Each row is a point on a tangle of strands that fork, close into loops and nearly touch. The rows are in no order.
(in the rows, 128 means zero)
Two points are linked if the straight distance between their rows is under 84.3. Some points are linked to none.
Q_322: [127 129 124 152 137 135 151 181 111 116 101 130 123 155 133 153 162 175
  97 142  99]
Q_982: [146 157 141 124 140 124 118 109 162 129 164 117 171 176 175 161 134 128
 117 126 162]
Q_192: [126 158 106  54 159 107 121  95 151 159 170 119  84 120 156 109 106  79
 113 119 133]
Q_395: [123 143  97 137 161 114 128 158 120 164 141 129 101 129  87 104  95 150
 104 135  72]
Q_86: [168 116 124 197 136 122 156 141 129 170 130 125 202 135  51 116  76 142
 123 143 102]
Q_587: [142 120  97 180 152 122  80 142  80 105  55 101 125 125 123  72 152 105
 124 141  83]
Q_137: [162  72 177  92 101 159 153  44 202 108 127 131 143 132 119 134 107 134
 125 125 125]
Q_896: [119 142 127  99 110 133 160  92 185 161 133 161 156 142 162 184 123 139
 129 107 120]
Q_638: [120 148 105 150 157  85  81 141  85 115 122 111  77 115 111  81 134 113
 131 144 122]
Q_797: [118 190  89 149 152  57  71 113  88 149 149 121 107 119 139 115 142  82
 148 119 149]
Q_925: [132 134 100 201 141  95 115 170  90 138  97 131 129 132  94 110 155 149
 130 139  89]
Q_498: [122 147 119 126 139 171 139 151 117 127  55 129 106 140 185 143 172 150
 108 109  79]
Q_14: [148 134 154 108 141 135  85 116 126  76 137  94 136 141 193 109 140  78
 116 137 187]
Q_332: [133 152 114  98 150 103  95  96 129 135 192  95 110 118 128 103  90  83
 136 124 167]
Q_136: [135 119 154  89 152 151 129 125 158 105 104 110 119 155 193 134 139 128
  88 141 125]
Q_659: [129 160 132  98 124 108 160  73 205 191 169 162 155 156 141 186  97 143
 124 114 123]
Q_438: [146 124 105 184 126 124 120 121 118 168 131 128 192 118  70 102  80 118
 151 119 105]
Q_279: [139 108 171 131 112 126 180 134 166 117 145 128 186 182 120 188 138 179
 106 162 154]
Q_556: [133  92  90 161 124 143 113 123 107 145  98 123 154  96  69  71  83 111
 144 115  68]
Q_124: [108 173 125 165 153  56 131 190  90 134 156 141  79 147 111 161 174 178
 110 161 137]
Q_491: [113 129 106 108 133 143 122 131 131 128 110 135  98 118 148 115 132 114
 115 121 101]
Q_446: [121 192  77 123 128  83 107  95 119 191 166 130 145 114 136 125 121  68
 144  89 134]
Q_30: [151 117 123 109 155 157 143 111 180 140  92 114 142 165 153 120 119 122
  85 132  70]
Q_690: [149 125 157 112 170  94 147 164 115 120 211  87  98 146  79 119  91 156
  97 185 171]
Q_206: [103 102 114 155 113 114  95 150  71  96  97 136  86  77  90  80 143 121
 168 124 124]
Q_443: [116 157 122 148 132 132 145 159 120 135 114 143 134 154 157 174 172 168
 117 118 111]
Q_893: [111 135 135  66 131 125 160  86 187 148 145 148 114 138 178 161 123 132
 119 115 129]
Q_715: [112 158 163 115 137 140 109 145  94  93  99 123  87 131 210 151 188 137
 127 123 171]
Q_275: [121 104 124 140 136 165 161 185 102 113  72 128 100 134 123 130 159 187
  99 141  69]
Q_789: [124  65 146 110  95 203 154 129 145 100  61 140 129 107 124 123 132 140
 138 116  98]
Q_707: [115  85 133  79 142 155 141 145 132 105 131 127  60 110  84  84  91 154
 107 150  95]
Q_960: [160 123 131 197 112 127 163 151 134 158 131 142 209 158  72 149 104 158
 117 145 108]
Q_799: [ 99 184 109  69 140  89 105 114 118 135 163 137  63 105 192 129 150  88
 111 115 153]
Q_924: [127 116 132 137 115 140  80 122  89  81  91 111 133 105 157  94 148  82
 147 118 161]
Q_774: [152 118 135 163 121 138 151 141 151 138 126 130 197 174 106 156 123 150
 115 138 124]
Q_942: [172 157 109 196 178  99 100 121 102 165 152  83 194 144  97 109  90 106
 127 133 130]
Q_884: [184 102 147 117 125 160 107  74 168 110 120  87 190 149 163 104 112  57
 125 131 148]
Q_99: [144 123 123 144 167 114 124 151 113 146 163 100 114 125  66  92  77 140
 117 146 107]
Q_132: [129 161 137 140 139  91 148 138 139 155 194 138 154 164 110 168 102 162
 117 142 159]
Q_990: [133 178 125 109 155 104 152  99 188 181 174 143 150 182 137 183  99 157
 103 128 119]
Q_203: [124 105 145 164  89 132 118 142  99  93 144 129 164 114  96 128 140 125
 159 131 176]
Q_228: [ 98 153 119  99 143 149 144 153 119 135  81 139  67 129 194 156 174 167
 109 113  89]
Q_528: [ 88 147 144 113  94 144 157 121 143 136 145 167 143 127 162 196 156 162
 165  97 164]
Q_661: [ 75 137 124  89 109 109 136 143 120 123 190 166  68  92  96 142 108 161
 152 123 159]
Q_149: [114 135 184 118 127 143 128 157  90  72 113 118 105 141 194 159 192 161
 122 141 193]
Q_985: [117 109 109 159 115 125 109 146  92 118 120 138 130 102  90  96 125 131
 149 123 122]
Q_42: [154 128 130 189 148 106 125 183  91 111 119 104 139 167 112 125 162 148
  94 166 117]
Q_423: [124 164 123 177 114 121  85 129  82 113  63 126 127 118 168 137 191  99
 163 111 141]
Q_955: [106  93 145 105  95 203 176 133 141 129  65 154 117 107 139 152 144 173
 146 105  89]
Q_640: [124  98 137 189  89 163 133 164  74  90  70 133 144 106 105 127 174 144
 166 122 134]
Q_824: [176 126 142 120 144 148 115  87 178 132 116  92 182 173 188 132 127  80
 104 132 132]
Q_933: [ 77 112 154  73 111 168 167 142 122 119 111 156  77 103 161 165 154 185
 141 113 127]
Q_867: [161  98 127 183 126 143  88 117  99 102 107  92 206 139 107  92 121  85
 143 135 144]
Q_866: [144 106 155 112  95 165 109  96 143  89 109 117 175 116 193 131 144  68
 153 112 181]
Q_342: [134  87 124 170 101 140 149 157 120 131 113 142 165 122  61 115 108 152
 137 132 100]
Q_84: [112 193  94 193 124  72 101 134 104 163 139 152 158 135 133 162 161 123
 157 104 140]
Q_606: [101 151 139 110 114 139 115 135 104 104 122 142  97 113 188 156 170 121
 148 109 170]
Q_38: [116 103 145 100 120 128 158 142 141 118 156 143 118 131  92 143 113 170
 124 145 142]
Q_798: [173 137 128 180 160 110 150 169 117 147 143 104 174 185  96 138 114 150
  85 165 108]
Q_959: [106 175 114 175 117 108 103 145  81 128  60 131  87 113 151 145 204 131
 177 114 138]
Q_836: [124 113 180 115 136 141 167 168 120  87 124 108 135 167 169 178 178 187
  93 168 158]
Q_353: [ 71 137 142  65 141 114 150 148 129 114 168 151  62 121 156 164 145 187
 111 140 145]
Q_739: [156  90 131  81 127 160 139  78 186 134  99 116 129 125 126  95  98  88
 107 125  81]
Q_988: [167 109 136 152 129 162  91 104 127  92 108  87 194 146 153  94 122  71
 127 132 147]
Q_46: [135 138 102 204 112 107  85 118  82 119  91 127 180 118 122 119 160  92
 171 110 133]
Q_862: [173 100 164 154 116 153 149  99 181 121 122 119 216 183 116 153 120 135
 120 138 139]
Q_4: [108 135 127 164 111 149 122 159  86 106  75 135 117 111 134 137 173 143
 148 116 118]
Q_11: [103 145 126  50 143 117 123 111 149 134 159 135  63 113 180 119 124 102
 110 120 136]
Q_818: [ 94 108 112  76  90 148 145 107 154 138 133 167  96  82 117 130 109 123
 153  99 115]
Q_815: [119  95 122 122 134 163 138 160 122 108  91 133 100 127 113 107 129 160
 100 135  79]
Q_156: [109 134 104  99 147 122 144 137 150 164 158 146  79 119  81 113  79 158
 115 126  82]
Q_920: [117  89 142 110  88 140 105 103 124  90 173 131 128  87  87  95  93 100
 175 126 188]
Q_897: [131 134 121 195 111 102 164 189 105 154 130 155 164 149  93 170 146 178
 116 146 107]
Q_524: [121 101 153 129 107 178 159 143 137 106  93 134 154 135 148 164 156 156
 139 122 130]
Q_268: [151 100 170 104 156 134 117 143 129  67 161  81 119 159 128 102 120 128
  99 177 177]
Q_612: [145 100 141  65 127 159 121  99 158 106  98 113 112 116 176  87 120  69
 112 125 134]
Q_807: [146  96 153 103 133 171 114 124 140  80  90 103 125 136 173 104 131 103
 103 139 134]
Q_141: [144  81 153 100  83 164 161  58 193 127 107 150 159 118 126 138 112 105
 147 101 118]
Q_702: [128 128 132 164 126  78 122 152  82 143 206 125 129 101  51 110  94 132
 153 148 183]
Q_595: [130 123 116 154 149 130  91 158  78  87  48 103  79 110 138  76 163 124
 117 141  99]
Q_751: [150 144 117 160 154 126  84 130 114 112 118  92 159 169 151 114 142 100
 108 134 123]
Q_107: [ 98 141 131 158 115 106 136 174  95 117 147 151 102 120 110 159 169 170
 137 137 151]
Q_649: [135 123 124 164 150  85 123 165  83 154 187 120 107  99  47  90  86 149
 135 153 135]
Q_909: [132 109 137 114  89 183 151 104 147 130  70 141 156 108 181 152 153 100
 153  93 123]
Q_578: [142 113 121 116  91 158 136  72 172 150 118 141 179 116 125 131 108  84
 145 100 124]
Q_680: [ 88 144 127  65 141 111 147 131 155 144 180 149  75 134 129 158 110 182
 116 131 125]
Q_44: [130 110 170  47 123 128 152  72 189 119 144 131 112 120 204 134 131  98
 124 125 163]
Q_529: [118 118  80 145 104 155 121 127 102 134  50 134 125  84 131  93 140  98
 146  97  65]
Q_617: [120 190 100 112 148  82  87 112 117 143 163 121 104 131 177 129 146  82
 121 119 144]
Q_407: [164 158 139 171 142 109 144 124 142 170 179 120 194 150  72 146  73 142
 127 145 145]
Q_822: [130 148  89  90 107 121 147  77 169 186 139 147 148 109 128 127 102  74
 134  87 112]
Q_59: [150 168  96 179 159 110 119 138 127 177 131 130 181 170 119 139 111 131
 109 123  90]
Q_876: [145  98 123 194 131  96 125 188  68 123 113 117 116 119  72  91 143 151
 117 163  99]
Q_26: [129 134 177 145 126 141 144 171  94  84 106 115 136 165 182 176 207 170
 111 153 173]
Q_961: [172 122 125  85 165 139 148  80 199 161 112 101 128 165 152 117 102  99
  80 131  66]
Q_759: [ 96 109 101  96  87 138 118 101 126 135 152 154 105  67  91 104  91  96
 165 104 133]
Q_555: [146  97 151 116 170 136 113 157 108  79 150  81  93 144 107  76 113 132
  95 176 143]
Q_220: [108 111 116 116 121 129 125 144 118 125 147 137  99 101  82 101  98 138
 136 129 117]
Q_665: [119 159 121 120 140 121  90 130  94 100  90 116  89 112 186 105 164  86
 121 125 135]
Q_837: [103 186  75 153 108 110 127 128 119 174 118 161 144 116 153 168 157 119
 148  80 105]
Q_745: [111 104 172  79 125 153 165 114 174 110 122 134 122 144 161 166 135 170
 122 136 129]
Q_527: [143 124 143 132 133 131  63 116  90  67 122  89 131 122 161  83 142  69
 133 141 188]
Q_160: [109 157  85 186 106  91 118 136 102 177 148 172 157 108  84 136 112 137
 159 106 111]
Q_743: [126  90 149 122  88 174 107 113 118  75 103 122 146  98 155 111 140  92
 163 113 174]
Q_573: [128 112 133  80 165 150 155 122 180 140 102 126  98 158 153 130 117 161
  75 139  60]
Q_157: [184 149 148 178 168 109 144 141 137 161 168  88 196 182  85 143  87 141
  96 160 140]
Q_372: [132 121 136 204 109  73 104 161  67 108 153 126 150 113  80 115 157 118
 158 155 183]
Q_434: [163 138 125 165 178 121  99 161 110 104 117  86 140 182 139 105 145 127
  81 160 113]
Q_369: [ 98 128  85 143  93 109 110 110 106 156 148 165 128  77  89 111 101 104
 179  95 120]
Q_378: [134 139 130 123 116 165 116 123 101 114  54 122 121 118 201 123 178  96
 131 102 125]
Q_698: [111 174  94 100 125 112 130 108 149 174 152 150 128 137 166 159 128 107
 121 103 115]
Q_233: [128  89 146 107 135 194 170 141 154 114  53 127 132 147 164 143 151 174
 105 126  76]
Q_319: [119 158 123 100 171 113 109 154 118 108 131 114  73 148 171 121 144 137
  84 144 119]
Q_991: [157 125 139 147 178  96 138 172 103 140 181  87 112 146  72 108  90 152
  96 172 129]
Q_410: [140 118 138  97 172 140 148 133 164 134 129 111  98 166 116 121 101 162
  74 153  82]
Q_454: [103 121 122  81  74 140 170  77 182 163 131 178 138  97 143 171 120 112
 162  84 128]
Q_881: [101  96 138  70  82 145 174  76 189 147 127 174 107  92 124 159 108 146
 148 100 115]
Q_648: [121  87 135 169 111 110 136 186  69  97 130 131  98  98  68 108 142 148
 133 164 134]
Q_753: [129 152 103 196 135  84 118 143  93 183 164 149 159 105  59 116  88 140
 151 123 124]
Q_655: [145 147 160  81 122 105 147  59 201 151 198 131 136 153 142 170  95 137
 130 127 171]
Q_584: [169 106 164 117 134 167 129 100 169  95  82 101 180 170 211 143 152  99
 105 130 138]
Q_168: [163  98 146 141 100 171 145  90 182 119  92 126 201 160 133 151 128 117
 131 116 113]
Q_935: [134 171 112 165 142 113 123 148 128 144 131 132 165 172 149 157 152 140
 109 124 115]
Q_401: [146 143 109  85 163 125 136  96 175 173 136 109 109 144 129 114  86 103
  93 125  74]
Q_708: [110 162 125  86 163 104 155 121 176 168 168 144 122 178 157 182 118 184
  86 136 102]
Q_938: [123 101 176 127 115 142 188 159 141 109 124 125 166 169 143 195 164 190
 103 157 147]
Q_402: [127  86 142  76  99 151 116  79 153 100 157 125 107  87 108  90  83  86
 159 127 170]
Q_470: [142 104 157 118 102 135 186  85 188 154 143 162 153 144  60 163  82 182
 118 130 102]
Q_487: [119  97 132  75  82 185 169  91 161 139  76 161 125  85 168 138 138 102
 154  86 115]
Q_572: [109  84 131 144  87 143 105 125 102  93 145 132 150  86  85  98 109 103
 178 118 165]
Q_147: [136 149 129 185 151  65 129 193  86 135 158 116 120 161 104 145 160 157
  94 174 135]
Q_850: [114 184  68 138 106  91 113 103 116 179 129 149 159 108 147 143 146  73
 150  82 118]
Q_23: [111 139 126 189 128  54  88 152  69 120 148 137 108 106  81 114 158 128
 173 151 180]
Q_344: [133  89 114  98 116 163 148  96 177 149  93 141 120 116  92 106  88 120
 118 114  57]
Q_826: [161 136 115 108 180 137  97 117 138 125 125  83 116 152 150  84 106  86
  90 141  99]
Q_564: [133 168  79 113 162 118 133 125 149 187 132 129 112 146 131 120  99 124
  92 117  57]
Q_90: [171  75 161  94 133 168 118  84 168  91 115  88 138 136 125  80  93  90
 118 147 133]
Q_389: [ 87 163 100 164 127  84  98 151  85 130  86 143  64  92 118 124 182 135
 172 122 127]
Q_979: [101 164 140 107 121  97 148 119 158 150 203 158 139 154 125 181 112 169
 133 129 173]
Q_734: [117 104 152  99 104 131 168 101 175 137 165 158 128 126  75 154  85 176
 140 133 138]
Q_194: [130 152 106 116 149 134 115 127 138 137 106 121 123 147 176 126 145 113
  99 121  96]
Q_733: [121 167 109  98 130 122 136 109 155 162 124 143 142 144 209 166 160  97
 114  98 127]
Q_447: [138  63 154 119 113 143 150 153 122  93 153 117 117 117  60 102 100 147
 126 167 145]
Q_352: [112 137 164  84 102 106 155  80 192 142 190 155 150 146 141 192 111 167
 138 127 176]
Q_736: [143  75 137 140 133 162 110 145 113  72  90 102 135 124 102  72 122 118
 117 145 113]
Q_865: [ 73 161 127  92 131 107 122 148 110 114 157 157  49 103 155 153 154 159
 137 120 154]
Q_628: [157 153 106 207 166  72  81 128  73 152 139  96 171 136  91  99 123 113
 144 138 135]
Q_442: [122 121 166  71 114 133 137  82 177 107 160 135 135 136 194 162 131 121
 142 120 189]
Q_418: [139 141 102 134 137 159 129 131 135 142  64 123 140 144 175 130 153 113
 106 108  69]
Q_857: [130 140 121 203 126  57 110 148  74 162 181 138 146 104  56 113 111 134
 157 145 161]
Q_234: [174 148 126 170 152 117  97 102 117 140 161  80 200 154 112 110  94  85
 138 128 161]
Q_667: [116 158 123 147 125 104 103 143 107 116 150 130 121 132 136 132 149 122
 138 128 157]
Q_349: [144 162 132 153 122 104 137 103 148 165 197 142 188 141  91 155  76 133
 154 126 177]
Q_371: [108 137 142 151  88 150 152 142 119 127 125 160 169 133 148 194 172 158
 164 104 162]
Q_462: [145 125 164 125 135 138 145 123 163 116 144 117 170 186 153 167 139 155
 103 148 154]
Q_465: [160 142 135 172 173  85 106 162  86 126 178  81 133 145  86  98 110 129
 109 166 148]
Q_966: [121 152 117 193  98 119 143 162 110 150 125 163 187 137 109 175 151 160
 149 113 128]
Q_387: [149 118 116 122 176 135  99 144 119 115 122  90  95 137 117  70 105 109
  97 153  91]
Q_839: [133  89  94 157 134 154 131 157 120 134  87 123 126 115  73  77 105 140
 118 132  52]
Q_795: [ 88 107 144  58 121 154 147 133 144 107 124 142  65 103 158 135 130 156
 126 129 127]
Q_18: [105 109 150 161  99 107 141 188  71  93 135 140  98 107  91 146 172 157
 146 153 163]
Q_846: [143 137 128  61 160 122 113  75 159 142 185  93  91 113 130 102  76  81
 119 127 154]
Q_536: [124 167  99 177 100 145 125 127 101 148  69 147 155 122 167 166 188 121
 165  84 104]
Q_458: [ 75 173 113 128 123  75  96 143  97 120 160 159  59  94 125 143 156 136
 161 119 164]
Q_592: [ 87 108 159 111 103 157 173 169  97 110 109 148  85 109 129 166 170 203
 139 134 131]
Q_65: [131 124  78 163 129 129  88 123  82 121  46 115 117 100 135  71 148  85
 137 113  75]
Q_726: [105 154 100 155 105  99 111 127 113 153 166 160 145 110 104 144 111 125
 162 101 145]
Q_87: [103  94 152 115 101 150 162 162 115  97 136 149 113 113 103 148 144 172
 134 138 143]
Q_469: [ 99 115 123 170 104  80 109 155  71 115 166 148 101  81  62 105 130 139
 171 134 164]
Q_816: [ 83 130 110  72 143 123 153 137 145 147 163 159  54 111 106 131  99 171
 109 133  96]
Q_317: [130 108 128 114 107 188 125 135  98 106  34 121 101  93 171 105 158 107
 131 103  99]
Q_582: [114 147 132 117 156 108 106 149 110 107 164 122  90 144 138 129 134 142
 110 143 152]
Q_298: [117 128 124 182  81 151 138 139 123 132 111 156 192 125 118 169 149 138
 165 100 139]
Q_104: [117  82 148  65  90 164 121  95 145  91 121 132 106  78 147  94 112  75
 157 111 167]
Q_28: [108  93 153  66  92 174 148 105 145 106  91 146 101  85 179 125 133  98
 148 100 146]
Q_658: [105 111 138 103 151 116 137 183  93  94 139 127  53 127 108 115 139 170
  94 164 122]
Q_169: [103 173 129 131 154  83 123 166 112 132 182 139  92 151 128 156 147 168
 109 145 149]
Q_231: [ 90 170 110 134 128  67  96 136 101 136 203 146  86 107 105 131 124 137
 155 125 174]
Q_153: [120 137 135 119 171 130 115 174 102  98  86 114  63 141 166 119 164 161
  82 148  99]
Q_284: [116 161  72  96 119 112 136 107 143 184 126 151 121 111 143 131 122  91
 121  89  88]
Q_978: [147 122  82 177 134 119  92 108  92 153 107 118 173 110  97  80  95  91
 151 116  92]
Q_716: [141 131 119 139 102 165 109 109 111 117  56 119 180 113 187 124 165  68
 141  93 130]
Q_821: [125 103 156  89 146 178 151 141 142  99  70 121 102 135 189 130 147 154
  97 132 102]
Q_880: [151  90 166 101 107 151 139  74 186 102 142 122 160 146 132 142 108 123
 135 129 162]
Q_368: [ 96 143 113 157 120 121 114 160  74 114  55 139  48  83 120 109 182 145
 168 125 111]
Q_167: [147 122 136 120 160 125 162 150 159 157 143 126 122 163  77 125  87 179
  84 157  80]
Q_236: [154 105 151  43 124 139 137  66 185 125 134 116 109 115 176  93 107  69
 118 120 146]
Q_416: [117 169  97 190 151  50  59 132  81 141 126 122 112 123 115 108 160 103
 167 141 148]
Q_887: [131  93 144 121 145 139  98 157  95  68 107 100  88 120 110  71 132 119
 109 157 129]
Q_713: [142 114 110 188 114 142 100 132  91 112  87 117 185 127 116 104 138 102
 148 119 116]
Q_417: [121 108 139 106 162 101 145 181 103 112 176 113  54 128  75 100 111 168
  90 174 123]
Q_848: [131 153 133 147 144  83 113 137 109 137 216 120 132 125  86 126  94 133
 143 138 181]
Q_936: [131 147  88 187 136 116 121 153 118 161 105 141 158 140 111 125 125 139
 120 119  72]
Q_720: [127 124 145 162 114 120 114 160  91  91 134 125 147 138 127 141 164 134
 137 140 171]
Q_119: [168  81 175  97 150 154 119 113 158  79 138  77 131 155 120  88  99 117
 109 164 158]
Q_303: [ 92 159 113  97 135  92 117 131 125 150 209 150  72 108  94 131  90 146
 140 122 149]
Q_581: [106 129 155  95  94 146 139  96 157 119 145 158 148 117 179 178 144 123
 160 104 183]
Q_257: [131 115 160  49 114 118 170  51 210 143 157 147 107 124 175 153 117 123
 126 116 141]
Q_668: [168 159 134  89 178 118 126  90 180 153 155  91 128 176 175 136 106 100
  81 138 122]
Q_420: [129  78 133 114 113 200 128 144 119  91  49 122 113  97 133  92 132 125
 126 126  93]
Q_834: [121 117 126 117 150 153 109 161  99  88  60 113  54 115 146  87 148 142
  96 140  88]
Q_73: [ 96 172 107 166 124  87 133 167  97 148 143 160 105 126 111 164 159 174
 141 115 120]
Q_939: [133 106 102 149  98 160 121 115 114 119  79 133 161 102 130 109 132  90
 151 100 104]
Q_576: [176 150 121 152 161 130 101 108 143 144 127  86 190 179 163 125 121  80
 103 129 120]
Q_70: [153 118 137 144 125 131 181 114 167 172 138 157 164 144  43 141  63 178
 112 142  93]
Q_399: [104 149 145  68 146 108 158 105 187 147 159 140 116 162 189 184 138 169
 106 132 128]
Q_952: [162 121 138 152 161 118 177 145 149 170 153 117 149 145  43 126  63 169
  95 160  95]
Q_439: [119 124 124 127  97 136 103 106 129 112 152 135 149 114 133 129 122  96
 158 112 169]
Q_445: [131  95 148  92 164 130 152 152 143 116 161 109  80 139  73  99  82 166
  95 167 112]
Q_509: [144 114 166  80 150 109 155 126 151 114 205 101  88 136  69 128  77 164
 112 173 171]
Q_724: [157 131 128 158 116 132 110  92 141 139 158 106 198 134 100 124  89  85
 161 121 165]
Q_400: [142 104 100 148 164 137 103 156 103 127 104 100 105 124  85  56 101 130
 104 144  59]
Q_660: [113 110 140 191  89 117 130 177  63  98 103 142 125  97  90 133 182 141
 172 137 158]
Q_425: [157  82 167 106  93 167 126  72 176  86 123 117 171 131 159 129 124  89
 144 125 182]
Q_684: [ 86 142 107 104  80 152 137 117 108 141 102 165 104  65 150 141 155 108
 177  80 131]
Q_685: [149  74 141 121 114 169 105 110 132  85 108 105 145 113 106  75  98  95
 135 135 134]
Q_80: [119 127 110 184  90 120 100 125  92 117 129 144 176 105 108 128 144 111
 179 105 161]
Q_901: [ 99 108 130  46 122 162 160 118 155 131  92 149  64  97 172 125 123 138
 110 110  92]
Q_415: [ 94 113 132 137 101 138 121 160  72  91  85 143  61  70 102 101 159 147
 162 127 132]
Q_930: [185 168 125 125 177 117 120  88 175 167 155  77 171 178 152 139  96  89
 101 132 129]
Q_652: [ 97 100 115 104 130 146 136 162 112 116 118 146  70 102  97 105 119 158
 120 130  92]
Q_495: [127 157  86 161  95 140 132 116 129 170  94 155 183 121 152 163 145 106
 149  79  98]
Q_859: [105 152 100 157 117 115 121 153 101 139 106 153 113 112 125 141 156 151
 147 106 105]
Q_115: [134 158 129 176 162  67  89 146  80 132 186 107 120 135  88 112 127 123
 137 150 168]
Q_551: [139 128 131 132 133 125 142 119 153 153 161 130 143 135  78 124  80 144
 127 132 123]
Q_348: [121  85 114 110 122 176 153 138 154 129  75 137 109 118 109 109 114 152
 112 119  52]
Q_806: [120 143 104  76  89 131 163  80 177 177 131 165 150  99 165 145 137  76
 144  74 121]
Q_810: [139 153 101 206 177  54  64 142  75 144 118 100 126 133 100  89 149 112
 146 153 126]
Q_374: [156  66 160  81 126 184 139  89 177 100  83 114 120 131 137  94 107 109
 103 133  96]
Q_621: [133 152 101 168 107 136  95 112  89 123  53 121 157 108 170 119 182  71
 158  96 119]
Q_954: [147 101 149 123 117 180 142 108 161 114  80 122 171 142 177 139 143 107
 121 114 117]
Q_771: [100 134 107  85 132 154 144 135 129 140  89 144  69  99 170 128 142 135
 113 105  82]
Q_321: [153 129 107 135 122 137 114  84 146 155 135 112 185 129 110 115  87  80
 140 113 122]
Q_118: [160 143 125  85 169 136 112 104 158 126 121  90 120 159 192 102 123  76
  77 141 118]
Q_383: [142 155 144 111 122 113 136  83 174 157 195 130 160 149 112 160  80 125
 144 122 173]
Q_381: [140 140 142 152 143  97 153 166 120 148 169 124 150 170  96 157 116 164
  97 158 134]
Q_510: [ 79 129 120 131 105  96 127 160  97 122 173 168  75  80  73 126 127 159
 159 125 151]
Q_473: [131 161 136 116 124 128 124 108 149 127 138 131 164 158 216 173 159 103
 125 113 159]
Q_687: [125 172 105 102 127  95 106  86 132 161 191 121 140 117 138 126 103  72
 148 102 170]

A tip is a point with one link. Name the tips that can be reached along the links from each point below, in the order of the rows.
Q_160 | Q_606, Q_372, Q_509
Q_876 | Q_955, Q_658
Q_194 | Q_564
Q_966 | Q_897, Q_233
Q_425 | Q_14, Q_536

How many points has the smallest loop of links through each point below? Write none if it is on no loop.
Q_660 | 7
Q_399 | 6
Q_938 | none
Q_655 | 10
Q_774 | 19

A fork is a point with three links, a tip a point with one. Leave the first point through the second and follow the links. Name the first fork or tip that comes.
Q_839 / Q_556 | Q_954
Q_368 / Q_389 | Q_955
Q_799 / Q_11 | Q_536
Q_564 / Q_401 | Q_771
Q_836 / Q_938 | Q_702
Q_372 / Q_23 | Q_99
Q_753 / Q_160 | Q_606
Q_87 / Q_38 | Q_564
Q_321 / Q_578 | Q_14
Q_774 / Q_960 | Q_576
